Points, in no order, along strands that fork and pass close to each other.
Points whose rows are less than 9.5 apart are linked; no others are. Some points are linked to none.
q_90: [-0.171,-1.867,-3.288,4.589,-4.290,0.304,2.630,4.442,2.660,-0.293,1.626,-1.336,-3.741,0.006,-3.690,5.057,1.467,0.134,-1.995,-1.555,2.153,3.428,2.670,1.177,1.465]
q_861: [-3.897,-2.154,2.438,4.849,-3.542,-2.088,0.876,-0.193,0.069,-5.466,-3.814,0.893,-0.394,-0.993,-2.056,2.073,3.105,-7.004,-2.455,5.530,4.468,-0.959,0.397,-0.139,4.617]
q_322: [3.566,1.896,-2.967,-2.828,1.609,1.392,-1.698,1.209,1.841,2.385,2.893,1.407,-0.286,-0.437,-1.863,-0.959,-0.626,2.345,0.782,0.378,0.277,4.353,-0.918,-1.788,-1.992]
q_965: [2.440,4.299,1.740,-1.453,1.762,3.412,-1.174,-2.458,-2.251,2.136,4.845,0.668,-0.368,-2.546,2.482,-4.756,1.008,5.661,-0.863,-0.253,-3.595,0.461,-1.459,-4.667,-2.716]
q_964: [0.101,-4.424,-2.249,1.646,-3.994,0.636,2.351,3.751,1.386,-0.595,-0.638,-1.370,-2.961,-0.697,-3.407,3.951,2.165,-1.542,-0.453,-0.349,5.181,4.368,2.231,1.125,1.069]
q_52: [-2.134,2.421,-0.458,1.519,-2.726,-1.637,6.445,3.951,5.442,-1.944,3.597,-0.266,1.086,3.016,-2.259,5.623,-3.975,-0.149,0.402,-1.099,-2.020,-3.275,1.951,3.018,-1.227]
q_851: [1.558,0.095,0.959,-0.384,2.740,0.818,2.171,-0.389,-3.328,1.346,5.199,-0.121,1.488,-0.746,3.519,4.269,-4.623,5.929,-1.165,-4.584,-1.049,-1.953,-0.273,1.451,-0.624]
q_767: [-1.856,1.795,2.956,0.240,1.506,-3.936,-0.686,-1.461,1.250,-0.022,-3.153,1.340,1.918,1.570,-1.587,-0.348,-2.272,-4.322,-0.101,8.776,-0.015,-0.845,-6.117,-0.866,1.506]
q_514: [1.309,1.114,-0.694,-1.954,-0.728,-3.594,-4.527,2.370,0.714,2.265,-2.024,2.094,1.286,-0.908,-2.628,-5.503,-1.705,-3.588,1.424,6.725,5.417,3.767,-5.640,-0.938,-1.502]
q_929: [3.326,0.899,-0.187,0.327,1.781,-1.473,-6.707,-3.133,-3.718,1.249,-0.403,-0.530,0.340,-0.092,2.874,-5.641,1.617,-2.283,-0.472,-2.769,0.216,-0.604,-2.624,-1.575,1.578]
q_272: [-3.745,-1.844,2.884,-1.309,-0.397,-0.660,4.768,-1.365,-1.185,-4.318,-1.808,0.530,1.346,2.414,2.550,3.106,-0.080,-1.583,2.542,-3.416,-0.945,-3.899,4.879,1.936,-0.727]
q_321: [-0.671,3.380,0.705,-3.476,-0.439,1.909,-1.936,-1.246,-0.471,1.895,-0.038,3.071,0.514,-2.395,-2.204,-6.357,-1.195,0.714,1.607,7.763,2.816,3.600,-3.120,-2.919,-4.268]
q_575: [0.495,2.877,-1.292,-4.238,0.211,6.179,-1.327,-0.003,-1.182,1.846,3.831,-0.488,-0.495,-3.451,0.750,-2.066,-3.770,6.713,-0.453,2.823,1.357,1.572,-0.321,0.473,-5.662]
q_98: [0.867,2.463,4.455,-2.132,2.793,0.978,2.143,-2.697,-2.415,0.366,3.072,-1.447,1.120,0.346,4.701,-0.711,-2.200,5.387,0.210,-2.238,-6.093,-2.385,-1.625,-1.175,-2.579]
q_845: [0.153,-3.573,-3.932,-1.747,-1.003,2.500,1.074,2.789,3.710,-0.584,-1.231,-2.105,1.139,1.142,-3.879,0.099,3.468,-0.632,2.823,2.135,-1.702,2.996,3.322,1.705,-0.194]
q_921: [-0.245,-5.572,-1.570,1.399,-3.527,-2.950,-0.981,5.571,0.158,0.037,-3.945,1.025,1.817,-0.396,-3.340,-1.892,3.469,-6.668,1.691,5.570,6.467,4.373,-1.308,1.476,2.503]
q_827: [4.369,-1.700,-2.929,3.012,0.595,2.626,-0.860,2.585,-3.064,4.068,6.235,-2.727,0.501,-1.303,2.118,2.090,-1.001,5.674,-2.668,-5.893,-0.606,-0.392,0.025,2.481,0.570]
q_380: [2.797,-2.245,-3.566,2.024,-1.351,0.055,0.544,0.776,-1.573,3.488,2.665,-1.837,-2.499,-0.670,-0.619,2.136,0.286,1.390,-1.452,-5.786,3.919,3.375,1.270,0.752,1.290]
q_807: [-0.539,3.017,1.068,-5.054,0.708,2.367,0.399,-1.364,2.372,1.321,0.278,-0.150,-0.322,2.096,-2.644,-2.255,0.094,3.691,1.322,3.566,-4.331,1.304,-2.827,-4.022,-1.584]
q_949: [-3.510,0.047,1.474,2.574,-2.844,-3.487,6.454,2.562,1.780,-3.903,1.423,2.712,-0.715,1.538,-0.828,6.021,-0.497,-1.529,0.003,-3.655,1.245,-2.493,3.387,-0.227,1.132]
q_466: [1.187,-0.806,-2.916,-2.293,2.178,5.541,-2.436,1.428,0.228,1.445,3.898,-5.079,1.456,0.257,0.969,1.090,-1.899,4.872,-0.364,-2.562,-4.105,-1.860,0.819,3.338,-1.531]
q_805: [-1.474,-1.444,0.327,1.405,-1.925,-1.920,-2.612,-4.504,-0.484,-4.305,-5.160,-1.519,-0.486,1.759,0.076,-2.545,6.359,-6.310,-1.316,2.652,-1.045,-1.691,1.229,-0.991,3.368]
q_926: [-1.214,1.730,3.175,-0.807,3.120,-2.503,0.263,-3.971,0.114,-1.427,-2.571,0.475,-0.416,1.656,2.366,0.653,-1.840,-1.752,1.107,-0.248,-2.697,-0.815,-0.750,-0.403,-1.121]
q_262: [1.735,0.960,-0.504,-3.179,-0.175,-2.442,-7.776,-0.422,-1.396,0.416,-2.297,-1.363,0.578,2.809,0.859,-8.140,3.214,-5.072,1.562,-0.949,0.611,-0.479,-2.127,-2.145,0.392]
q_809: [0.772,3.598,0.477,-0.469,-1.710,-2.057,-3.148,1.146,0.823,1.424,0.710,3.078,-1.115,-2.494,-2.641,-3.010,-2.600,-0.909,-1.259,5.940,4.934,3.250,-6.551,-2.995,0.471]
q_393: [0.992,4.946,0.377,-0.823,-0.221,-2.062,-6.047,-1.875,0.432,0.525,-0.852,2.638,-1.436,-1.224,-1.103,-3.449,-1.464,-1.721,-2.058,4.196,2.843,-0.288,-5.400,-3.324,0.810]
q_89: [-3.855,-4.087,1.536,1.452,0.927,-0.506,2.866,1.971,1.511,0.027,-5.297,-0.378,1.765,3.686,-3.350,-1.434,3.112,-3.718,3.668,8.000,-2.823,3.198,-0.132,1.606,-0.171]
q_536: [-0.557,6.090,1.488,-2.357,-1.275,5.108,1.815,-1.264,0.598,-0.524,5.639,0.370,-0.450,-2.913,2.012,-0.027,-2.622,7.803,-2.089,1.370,-3.920,-2.646,0.577,-2.398,-4.812]
q_366: [2.303,1.203,-0.414,-4.970,0.535,-0.541,-5.245,1.354,-0.788,1.438,-0.420,0.359,0.843,2.029,0.184,-7.733,1.757,-0.830,3.027,-1.454,-0.734,2.846,-1.330,-2.520,-1.567]
q_396: [-0.364,-1.405,-0.883,6.403,0.178,-4.522,-4.121,-1.487,-2.794,-0.001,-0.890,0.555,-3.603,-2.979,3.549,1.781,3.877,-1.784,-5.033,-5.059,3.072,-1.943,1.721,-1.280,3.732]
q_720: [2.380,2.813,-0.281,-0.243,2.142,-0.867,-0.603,-0.957,1.322,1.592,1.457,2.624,-1.488,-0.619,-0.764,0.748,-1.622,1.778,-0.390,-0.455,-0.585,2.967,-1.448,-2.503,-0.378]
q_9: [0.746,-1.388,-3.347,-3.729,0.747,1.374,-1.955,3.924,3.045,2.006,-1.103,-0.666,1.207,2.597,-3.773,-3.662,1.879,-0.245,4.199,2.269,-1.582,4.154,0.323,0.269,-2.086]
q_688: [1.479,2.396,2.172,-2.455,3.267,1.231,-2.146,-5.468,-3.053,1.741,1.128,-0.856,0.200,-0.571,2.718,-5.350,-0.338,1.286,0.438,0.384,-2.503,1.221,-2.462,-2.250,-2.194]
q_522: [3.179,-0.044,-4.534,-4.597,1.549,2.917,-3.147,3.554,2.036,2.772,2.880,-1.826,1.248,1.123,-1.637,-2.894,0.578,1.910,2.078,-0.669,-1.171,2.716,0.964,0.305,-3.267]
q_930: [1.350,-0.832,-2.516,-2.020,-0.885,-3.849,-3.497,3.971,0.685,2.205,-1.693,1.855,1.199,0.569,-3.021,-4.834,-0.632,-3.988,2.758,2.050,5.461,4.563,-2.231,-0.325,-0.565]
q_114: [-1.519,-2.959,2.911,1.501,-2.775,2.027,3.929,-1.316,-1.432,-5.007,-3.214,1.807,-1.146,-0.866,0.004,2.767,3.026,-2.489,-1.679,0.634,4.156,-0.434,6.116,1.101,0.680]
q_686: [1.204,-3.398,-1.921,-0.682,-0.160,1.097,-1.581,-0.673,-1.490,-0.180,-2.783,-0.735,1.030,1.399,-0.287,-4.744,4.354,-3.353,3.365,-1.309,0.806,3.493,3.422,1.230,0.228]
q_174: [-3.058,-4.174,-1.120,0.975,-2.320,-2.105,-3.398,-0.330,-0.951,-4.175,-5.665,0.565,0.934,0.000,-2.154,-3.212,6.251,-7.475,-0.079,7.095,3.779,1.642,1.967,0.723,1.502]
q_342: [-1.267,-1.913,-4.122,-0.689,-0.675,3.058,2.331,0.639,3.409,-1.071,1.815,-3.964,2.183,1.756,-0.439,4.808,-1.858,1.016,-0.953,-0.601,-2.950,-2.755,6.055,6.082,-2.092]
q_206: [-1.254,-3.261,0.825,1.868,-1.538,-1.514,-0.580,2.799,1.202,-0.782,-5.158,-0.023,1.676,0.595,-3.194,-1.450,2.042,-6.001,2.242,6.263,2.336,1.720,-3.383,0.833,3.792]
q_183: [-1.445,-2.669,-4.973,0.879,-2.113,3.485,1.771,2.095,3.006,-1.550,2.840,-3.470,-0.215,0.407,-1.833,6.220,0.497,1.074,-2.206,-1.696,-0.648,-0.875,6.530,4.163,-0.273]
q_411: [-2.265,0.075,2.336,5.929,-1.924,-4.191,1.513,-1.435,0.903,-4.162,-2.449,1.268,-2.771,-2.093,1.157,2.892,3.653,-4.789,-2.989,-1.563,1.514,-3.206,1.537,-1.976,3.652]
q_367: [1.089,0.833,-0.180,1.229,2.908,-2.431,-2.868,-1.735,-2.853,3.315,2.616,0.478,-2.832,-3.820,2.697,0.418,-1.432,1.526,-3.204,-4.663,3.573,-0.138,-3.324,-2.898,1.475]
q_583: [-2.063,-0.440,2.404,-0.160,0.755,-1.918,1.118,-2.431,1.729,0.046,-4.646,-1.336,0.447,3.892,-2.044,-3.345,1.568,-3.449,2.871,5.528,-3.959,2.739,-2.459,-0.502,-0.118]
q_239: [0.115,1.893,-2.139,2.403,0.663,-4.937,-5.800,-4.111,0.080,-1.203,-2.081,-0.149,-1.534,-1.693,1.168,0.050,1.149,-3.366,-3.676,-0.657,1.064,-3.475,-2.245,-1.565,4.182]
q_25: [-0.181,-5.180,-4.048,0.820,-0.588,4.401,-0.046,2.291,-1.412,-2.020,3.160,-3.639,-0.689,-0.720,0.604,5.030,2.035,2.462,-2.194,-3.697,0.616,0.935,6.515,4.390,-0.310]
q_780: [-0.829,-0.506,-1.834,-3.771,1.048,2.157,0.046,1.747,2.866,3.928,-2.334,-1.091,1.057,3.399,-3.632,-4.222,0.120,1.787,3.598,5.524,-3.622,2.752,-0.849,1.104,-4.241]
q_729: [0.802,-4.891,-2.532,0.169,-1.616,5.201,-0.267,2.564,-1.752,-2.794,1.179,-2.719,-0.442,-1.726,0.539,0.401,4.632,1.330,0.287,-3.342,0.496,1.952,6.466,2.791,0.333]
q_666: [4.122,-0.396,-3.173,0.388,0.267,1.878,-1.238,1.899,-1.996,4.404,4.540,-1.867,-1.193,-1.334,0.687,0.866,-1.952,4.065,-1.288,-4.917,2.559,2.309,-1.008,0.991,-0.437]
q_662: [2.783,-1.669,1.051,-1.053,2.501,3.195,-2.538,0.227,-4.008,1.547,1.569,-3.159,0.836,1.292,3.031,-3.068,2.060,4.219,1.364,-4.289,-5.881,-0.685,-1.333,-0.197,1.195]
q_388: [0.340,-1.077,-1.425,3.780,-1.025,-2.876,-1.249,0.288,0.563,-0.779,-1.383,1.941,-1.522,-0.043,-2.517,0.968,2.291,-4.607,-0.783,-0.152,3.304,3.146,-0.211,-1.601,4.098]
q_740: [-1.927,4.482,0.498,-1.849,0.904,0.880,2.759,0.612,3.956,-0.498,3.339,1.295,-0.390,-0.183,-1.455,2.939,-5.085,4.036,0.337,1.182,-2.651,-0.492,-0.732,-0.593,-2.894]
q_69: [-0.099,-0.767,0.245,1.807,-1.378,0.185,0.512,2.349,1.699,1.111,-3.183,0.337,0.860,1.079,-4.115,-1.288,-1.107,-3.124,2.493,3.709,1.887,2.849,-3.403,1.008,2.776]
q_164: [3.328,-0.320,0.530,-0.495,2.764,3.675,-3.889,2.471,-3.771,2.388,4.445,-1.734,0.606,-1.324,2.861,-2.607,0.427,6.587,0.018,-4.063,-3.874,-0.846,-2.489,-0.500,0.597]
q_120: [-0.767,1.213,0.210,-3.299,0.061,-0.869,-2.554,1.081,0.351,3.755,-2.595,2.273,1.774,-1.139,-2.661,-7.812,-1.446,-1.970,2.683,8.807,3.365,2.474,-5.166,-1.312,-3.730]
q_491: [-1.179,0.091,2.580,1.319,1.329,-2.877,0.975,-3.269,1.704,-1.962,-3.912,0.010,-0.161,2.662,-0.712,0.029,1.292,-4.878,1.571,3.196,-2.546,0.673,-0.883,-0.886,1.088]
q_358: [1.402,1.668,0.424,-0.039,0.679,0.908,3.041,-0.701,1.719,1.100,0.844,-0.461,-0.165,-0.487,0.755,1.820,-0.410,2.944,0.328,-4.647,-3.704,-3.146,0.048,-1.635,1.985]
q_817: [-0.900,-2.335,-1.060,0.878,-2.798,-1.244,-4.789,-2.503,-1.571,-5.767,-4.678,-0.263,-0.336,0.188,-0.234,-2.092,7.242,-7.316,-2.578,4.510,3.114,-1.063,3.046,0.025,1.786]
q_567: [4.668,1.663,0.152,-3.799,1.689,0.410,-5.771,1.196,-3.553,1.737,3.778,0.263,1.745,-0.514,2.749,-7.170,1.354,2.322,1.230,-3.256,-0.839,2.545,-1.563,-3.002,-1.557]
q_643: [0.179,0.947,-1.975,-4.032,1.271,4.957,-0.591,-0.212,2.047,1.777,1.785,-4.648,0.406,-0.269,0.294,-1.133,-2.869,4.683,1.134,-0.283,-4.615,-1.188,-0.152,2.430,-3.364]
q_709: [-0.463,4.839,1.177,1.598,1.122,-4.245,-4.422,-5.284,-0.479,-0.255,-1.523,1.299,-1.609,-1.450,2.874,-1.239,-1.174,-0.213,-3.618,-0.845,-1.868,-4.708,-3.283,-2.471,2.168]
q_947: [2.909,-2.582,0.051,1.130,0.058,1.192,-0.518,-1.141,-3.430,0.716,-0.860,-0.423,0.095,-1.444,2.983,0.420,1.190,1.925,-0.579,-6.000,-0.167,-1.027,0.215,0.806,4.432]
q_639: [0.254,-2.625,3.739,-0.232,3.372,2.499,-0.012,-2.468,-4.957,0.291,-0.395,-2.957,1.409,2.838,4.026,-0.671,1.109,1.471,1.347,-3.719,-4.906,-2.309,-0.554,0.446,0.843]
q_294: [0.659,1.610,-3.490,-0.246,-1.221,3.239,2.132,2.238,4.966,2.410,2.344,-1.500,1.195,1.096,-4.587,1.844,-3.746,1.523,0.379,2.645,-0.708,0.597,-0.614,2.306,-1.116]
q_263: [1.212,3.027,1.882,-0.087,1.669,0.091,-1.454,-2.232,-2.878,1.883,2.938,1.274,-2.176,-4.866,3.192,-0.283,-3.374,4.492,-2.207,-2.491,1.934,-0.335,-3.602,-2.296,-1.016]
q_978: [-1.994,-4.957,-1.702,-0.509,0.958,-0.144,1.866,5.196,2.578,2.566,-4.088,-0.159,2.813,2.151,-4.253,-2.219,2.819,-1.693,4.828,8.127,-2.352,3.606,-0.791,2.214,-1.441]
q_38: [0.100,0.059,-1.337,1.395,-1.316,0.721,3.215,2.577,3.507,1.206,-0.182,-0.220,-0.324,0.595,-4.006,2.977,-3.385,0.142,1.362,1.710,1.211,2.140,-1.355,1.931,0.228]
q_910: [-2.667,-2.875,0.817,-0.805,-0.373,3.314,3.824,-1.271,-1.116,-2.386,-2.337,-1.049,1.181,2.531,0.698,2.371,0.542,0.623,2.004,-1.939,-2.037,-1.641,5.711,3.500,-0.684]
q_24: [-1.635,-3.381,1.349,0.601,-1.649,0.228,3.739,0.225,0.607,-2.183,-5.933,1.424,-0.004,0.943,-0.983,3.092,0.664,-3.485,1.597,2.528,2.441,0.066,2.906,2.712,0.285]
q_909: [2.932,-2.957,-4.855,-1.022,-1.767,-0.035,-0.188,3.537,1.685,1.488,0.912,-1.164,-1.238,-0.732,-2.195,0.524,1.779,-0.939,0.819,-2.930,4.038,4.837,1.297,0.432,0.481]
q_842: [0.276,-1.159,-0.101,3.896,-2.220,1.334,4.459,0.925,0.488,-1.280,0.306,0.767,-1.582,-0.751,0.319,4.344,2.426,1.419,-1.584,-5.487,-0.863,-2.319,5.097,0.222,2.754]
q_270: [-2.691,-2.577,2.651,2.267,-3.845,1.526,1.183,-1.213,-1.569,-5.523,-3.387,2.155,-1.333,-1.497,-1.631,0.625,4.725,-4.741,-3.194,4.016,5.718,-0.139,3.995,-0.544,2.347]
q_415: [2.502,-1.246,0.394,2.853,1.162,1.408,2.275,2.416,-3.426,2.460,6.774,-2.207,2.275,-1.726,3.950,4.107,-3.450,7.408,-2.883,-5.681,-2.908,-4.088,-1.414,2.551,0.678]
q_650: [-1.849,-0.193,0.488,-3.939,1.998,0.329,4.609,0.597,3.473,0.833,-2.047,-0.204,1.557,1.399,-0.357,3.050,-4.520,1.595,3.107,1.916,-2.002,-2.225,0.674,2.894,-4.737]
q_57: [-1.078,2.046,2.687,6.093,0.210,-3.867,2.282,-0.635,1.644,-0.503,-1.564,1.538,-2.086,-1.271,1.170,1.435,1.381,-2.501,-1.150,-4.013,-1.850,-3.154,0.491,-2.070,2.881]
q_986: [-0.892,-0.791,-1.837,0.217,-0.614,-3.646,-4.215,-1.421,0.779,-0.645,-4.610,-0.028,1.375,0.716,-2.371,-2.362,1.071,-6.446,0.260,5.453,3.420,-0.410,-3.608,0.606,2.883]
q_923: [-1.218,1.409,0.463,-0.496,1.054,-1.674,3.759,0.843,-0.364,-0.135,5.485,-0.434,0.654,-0.653,3.499,5.237,-5.437,4.695,-0.667,-6.240,-0.879,-3.348,0.968,1.911,-2.017]
q_216: [0.355,0.639,-1.588,4.081,1.014,-5.213,-3.959,-2.725,-1.560,1.859,-0.069,0.124,-3.557,-3.133,2.293,1.691,1.001,-2.004,-4.945,-4.315,3.599,-2.064,-1.991,-2.281,3.357]
q_51: [-2.077,-0.726,2.330,-1.468,2.090,-1.489,3.870,1.441,3.374,0.746,-4.408,1.230,0.703,1.836,-1.573,2.612,-3.233,-1.691,3.163,4.579,-0.413,-1.022,-1.723,1.703,-2.417]
q_448: [1.824,2.125,1.110,1.479,2.797,-0.986,-2.129,-4.800,-1.965,1.349,0.115,-0.303,-0.167,-0.574,2.799,-3.775,1.537,-0.063,0.031,-3.130,-3.689,0.297,-1.408,-2.135,1.148]
q_60: [-1.080,-4.250,-1.593,0.053,-2.680,0.330,-1.821,0.918,-0.876,-2.302,-4.099,1.255,1.072,0.321,-2.198,-4.358,5.355,-5.103,2.358,1.827,3.537,3.834,4.093,1.042,0.848]
q_676: [0.125,4.242,-0.334,-1.421,0.685,6.004,-1.373,0.353,-1.477,1.396,7.714,-1.313,0.071,-3.085,2.423,-0.439,-2.352,8.923,-3.086,-0.527,-4.452,-3.375,0.007,-1.138,-3.029]
q_323: [3.173,-3.036,-1.210,2.133,-1.689,-0.475,-3.398,-1.193,-4.482,-1.031,-1.057,0.971,-0.099,-0.967,2.525,-1.935,4.969,-1.504,-1.598,-4.990,1.654,0.346,2.574,-0.126,4.528]
q_435: [-1.224,-2.328,2.173,3.621,-2.253,1.166,2.846,-0.776,-3.062,-3.707,-0.499,2.116,-2.254,-1.605,1.660,3.530,4.203,-0.568,-3.501,-4.056,2.723,-1.448,6.145,-0.457,2.434]
q_228: [-1.473,-1.765,-2.669,-2.086,0.717,1.884,3.182,1.373,3.150,0.508,-0.855,-2.429,1.304,1.593,-0.098,4.648,-3.841,1.963,1.345,0.464,-1.595,-2.258,3.914,6.239,-4.461]
q_812: [-2.534,2.291,0.989,-3.267,-0.129,-1.064,4.367,1.709,2.767,-2.364,2.932,-1.444,1.350,3.048,2.117,3.085,-3.186,2.528,2.077,-4.180,-5.552,-5.260,2.256,2.112,-2.889]
q_219: [0.295,-4.233,-2.771,-0.741,-3.995,-4.654,-2.679,6.474,0.107,-0.150,-2.195,1.571,1.911,1.205,-3.366,-3.402,2.258,-6.817,2.013,1.797,7.938,4.511,0.235,0.106,1.156]
q_922: [2.406,1.508,1.043,-2.905,2.294,2.176,0.713,-0.675,-2.168,1.342,3.985,-0.075,-0.072,-3.137,3.620,2.863,-4.699,6.904,-1.455,-1.843,0.652,-0.271,-1.965,0.384,-2.541]
q_288: [-0.458,4.702,4.072,-3.939,0.523,4.297,2.046,-3.322,-1.350,0.328,3.433,-1.006,-0.564,-0.595,3.299,-2.140,-1.367,6.811,-0.581,1.152,-5.071,-2.129,-1.076,-3.698,-4.286]
q_591: [1.129,-2.921,-0.365,-2.286,3.865,3.332,-0.321,-1.543,-2.673,2.884,-1.357,-1.971,1.811,1.471,1.562,-1.832,-0.407,1.028,3.045,-0.628,-1.262,0.770,1.084,3.136,-2.801]
q_180: [-0.229,4.106,2.317,2.155,-0.168,-4.939,0.969,-2.244,1.403,-0.468,-1.115,3.574,-0.727,0.850,-0.219,2.716,-3.755,-2.352,-2.232,0.387,1.600,-2.547,-3.328,-1.610,1.932]
q_56: [0.145,-2.942,-1.538,0.575,-2.295,3.308,3.078,2.086,3.134,-3.305,-1.476,-1.393,-0.261,0.135,-2.812,2.393,4.343,-1.151,1.242,0.660,-1.646,1.726,4.576,1.053,1.311]
q_828: [0.250,4.433,4.596,-2.365,2.875,-2.330,1.275,-3.553,-0.360,-1.073,0.696,2.205,-0.415,0.800,3.791,0.825,-2.786,2.156,-0.131,-1.290,-3.654,-2.685,-1.397,-2.766,-2.349]
q_640: [-0.891,-0.024,1.240,-3.823,1.331,-0.454,-0.529,-1.417,1.496,2.971,-3.991,-1.038,-0.001,3.306,-1.906,-5.876,0.982,-0.294,3.396,6.345,-3.180,3.715,-3.046,-0.899,-3.581]
q_445: [-4.012,-0.148,3.025,4.894,-3.204,-3.436,3.127,-0.744,0.407,-5.222,-2.786,2.135,-1.002,0.148,-0.436,3.797,0.743,-5.910,-1.717,0.679,3.122,-2.449,1.634,-0.061,3.077]
q_426: [0.167,-3.822,-0.667,-0.416,1.977,2.880,1.505,-1.331,-1.743,0.665,-2.700,-1.257,0.687,1.102,0.942,1.315,-0.191,-0.515,2.365,-1.604,0.393,0.356,3.365,3.723,-1.159]
q_648: [0.642,-2.813,-1.530,2.861,-2.512,-0.989,-2.379,-0.434,-2.028,-2.369,-1.785,1.181,-2.080,-1.562,-0.186,-0.475,5.169,-3.974,-1.773,-2.633,4.181,1.742,3.072,-1.029,3.769]
q_500: [-3.604,1.748,2.931,-3.035,1.534,-2.771,4.622,-0.474,0.938,-2.272,1.106,0.778,1.167,3.243,2.215,2.031,-2.846,-0.193,3.532,-3.847,-3.078,-4.015,1.348,0.724,-2.552]
q_355: [0.560,3.860,-0.106,-3.737,-0.693,2.482,-4.355,-2.120,-2.596,1.558,1.935,2.971,-0.042,-2.802,-0.374,-6.447,-0.979,1.506,0.156,2.887,4.010,2.535,-2.329,-3.921,-2.721]
q_485: [-4.984,-1.542,3.412,4.485,-4.471,-3.593,6.701,2.062,0.637,-5.504,0.082,2.913,-0.652,0.395,-1.467,5.750,0.391,-4.133,-1.192,0.665,4.149,-0.688,3.265,0.245,1.405]
q_326: [-1.828,5.659,0.703,1.757,-1.175,-2.294,5.731,2.303,4.670,-0.304,4.642,1.843,0.535,0.878,-1.994,3.315,-4.840,2.389,0.152,-0.746,-2.788,-2.435,-0.722,-0.797,-0.953]
q_343: [0.488,0.050,-1.307,2.353,-0.779,2.034,3.258,1.098,1.449,0.503,2.292,-1.701,-0.131,-0.543,1.080,3.598,0.275,3.302,-1.194,-5.995,-3.673,-3.532,3.609,0.880,2.028]
q_41: [2.029,-0.367,1.614,2.174,0.583,-1.575,1.575,-2.607,-2.405,1.223,-0.495,0.613,0.536,-2.183,3.754,1.344,0.757,1.859,-1.774,-6.143,-1.410,-3.950,0.019,-1.132,4.247]
q_725: [-1.910,0.248,-0.776,3.155,-1.872,-3.584,-3.515,-2.224,0.663,-3.391,-3.962,-1.003,0.636,2.019,-2.163,-1.408,3.414,-6.877,-1.595,5.104,-0.143,-2.152,-2.587,-0.824,5.402]
q_14: [0.577,5.143,2.896,-1.390,1.336,-1.430,-3.601,-3.808,0.298,-0.255,-1.762,2.004,-1.742,-0.112,0.716,-2.170,-1.595,-1.136,-2.082,3.325,-0.225,-2.328,-4.803,-3.768,-0.174]
q_582: [-1.304,0.387,0.323,1.105,0.048,-4.115,4.542,-1.004,-0.450,-0.669,2.551,1.653,-0.227,-0.557,2.610,5.545,-3.578,2.187,-1.175,-6.598,0.356,-1.943,1.630,0.280,1.063]
q_29: [1.774,0.963,0.187,-4.220,3.576,3.448,-0.858,-2.578,-1.008,3.662,-0.027,-0.273,1.082,0.150,0.697,-4.324,-1.086,1.864,2.364,2.629,-0.614,1.752,-1.112,-0.205,-4.966]
q_346: [-1.528,1.881,2.390,3.476,0.195,-5.353,0.916,-0.429,1.269,-0.629,-0.818,2.262,1.204,1.182,-2.005,2.989,-3.362,-5.033,-1.686,5.408,2.479,-0.728,-5.770,-1.190,4.101]
q_18: [-1.563,1.922,1.218,1.311,-0.710,-4.740,3.180,-1.515,0.556,-0.302,-0.211,2.603,-1.533,-0.310,0.566,4.719,-4.361,-0.196,-1.612,-3.386,2.247,-1.346,-1.170,-0.907,1.528]
q_579: [2.493,0.792,-0.451,-1.878,2.590,6.442,-2.422,1.235,-2.802,2.326,7.290,-3.573,2.212,-1.111,2.289,-0.944,-2.049,7.600,-1.260,-1.224,-4.185,-2.483,-1.340,1.162,-2.480]
q_420: [2.307,1.034,2.778,3.203,3.916,1.695,-2.997,1.529,-4.348,3.022,3.759,0.400,-0.567,-2.633,4.607,-1.164,-0.615,6.500,-1.706,-4.770,-3.384,-1.698,-2.817,-0.936,0.259]
q_941: [-1.059,5.008,0.139,-3.883,-0.563,4.089,1.490,-0.207,2.390,0.135,3.391,0.536,-0.601,-1.931,-0.462,1.122,-5.081,6.312,-0.842,3.060,-1.477,-0.828,-0.319,-0.487,-4.984]
q_557: [1.845,0.398,-1.427,1.020,1.312,-2.349,-2.231,-1.573,-0.038,0.839,-0.951,2.296,-1.161,0.252,-0.908,0.721,-0.094,-1.829,-0.262,-1.105,1.891,3.049,-0.550,-0.974,2.042]
q_751: [-1.337,-1.434,1.099,1.255,0.088,-0.807,4.035,1.193,2.259,-0.710,-3.005,0.823,-1.060,1.387,-1.427,4.635,-2.040,-2.649,1.384,0.546,2.539,0.550,0.887,1.535,-0.352]

Follow the links from the first point to the second, and from the first to the third. Name the last point that the two ways share.
q_426 / q_579 / q_557 -> q_288
q_380 / q_219 / q_767 -> q_851
q_767 / q_827 / q_930 -> q_851
q_643 / q_366 / q_575 -> q_536
q_639 / q_926 / q_740 -> q_536
q_926 / q_643 / q_448 -> q_288
q_485 / q_343 / q_809 -> q_114
q_270 / q_725 / q_355 -> q_206

A fork is a point with three links. Follow the links from the first point to the second and name the forks in between, in order.
q_366 / q_780 -> q_688 q_288 q_583
q_729 / q_120 -> q_751 q_38 q_206 q_514
q_466 / q_720 -> q_579 q_536 q_288 q_583 q_9
q_393 / q_909 -> q_216 q_851
q_411 / q_842 -> q_445 q_114
q_686 / q_321 -> q_206 q_514

Name the points in between on the shortest way along the links from the first point to the second, in order.
q_466 / q_845 -> q_579 q_676 q_536 q_288 q_98 q_828 q_926 q_491 q_583 q_640 q_780 q_9
q_206 / q_648 -> q_69 q_38 q_751 q_24 q_114 q_435 q_842 q_343 q_358 q_41 q_947 q_323
q_228 / q_393 -> q_650 q_51 q_751 q_38 q_69 q_206 q_921 q_219 q_930 q_514 q_809
q_662 / q_52 -> q_164 q_579 q_676 q_536 q_941 q_740 q_326
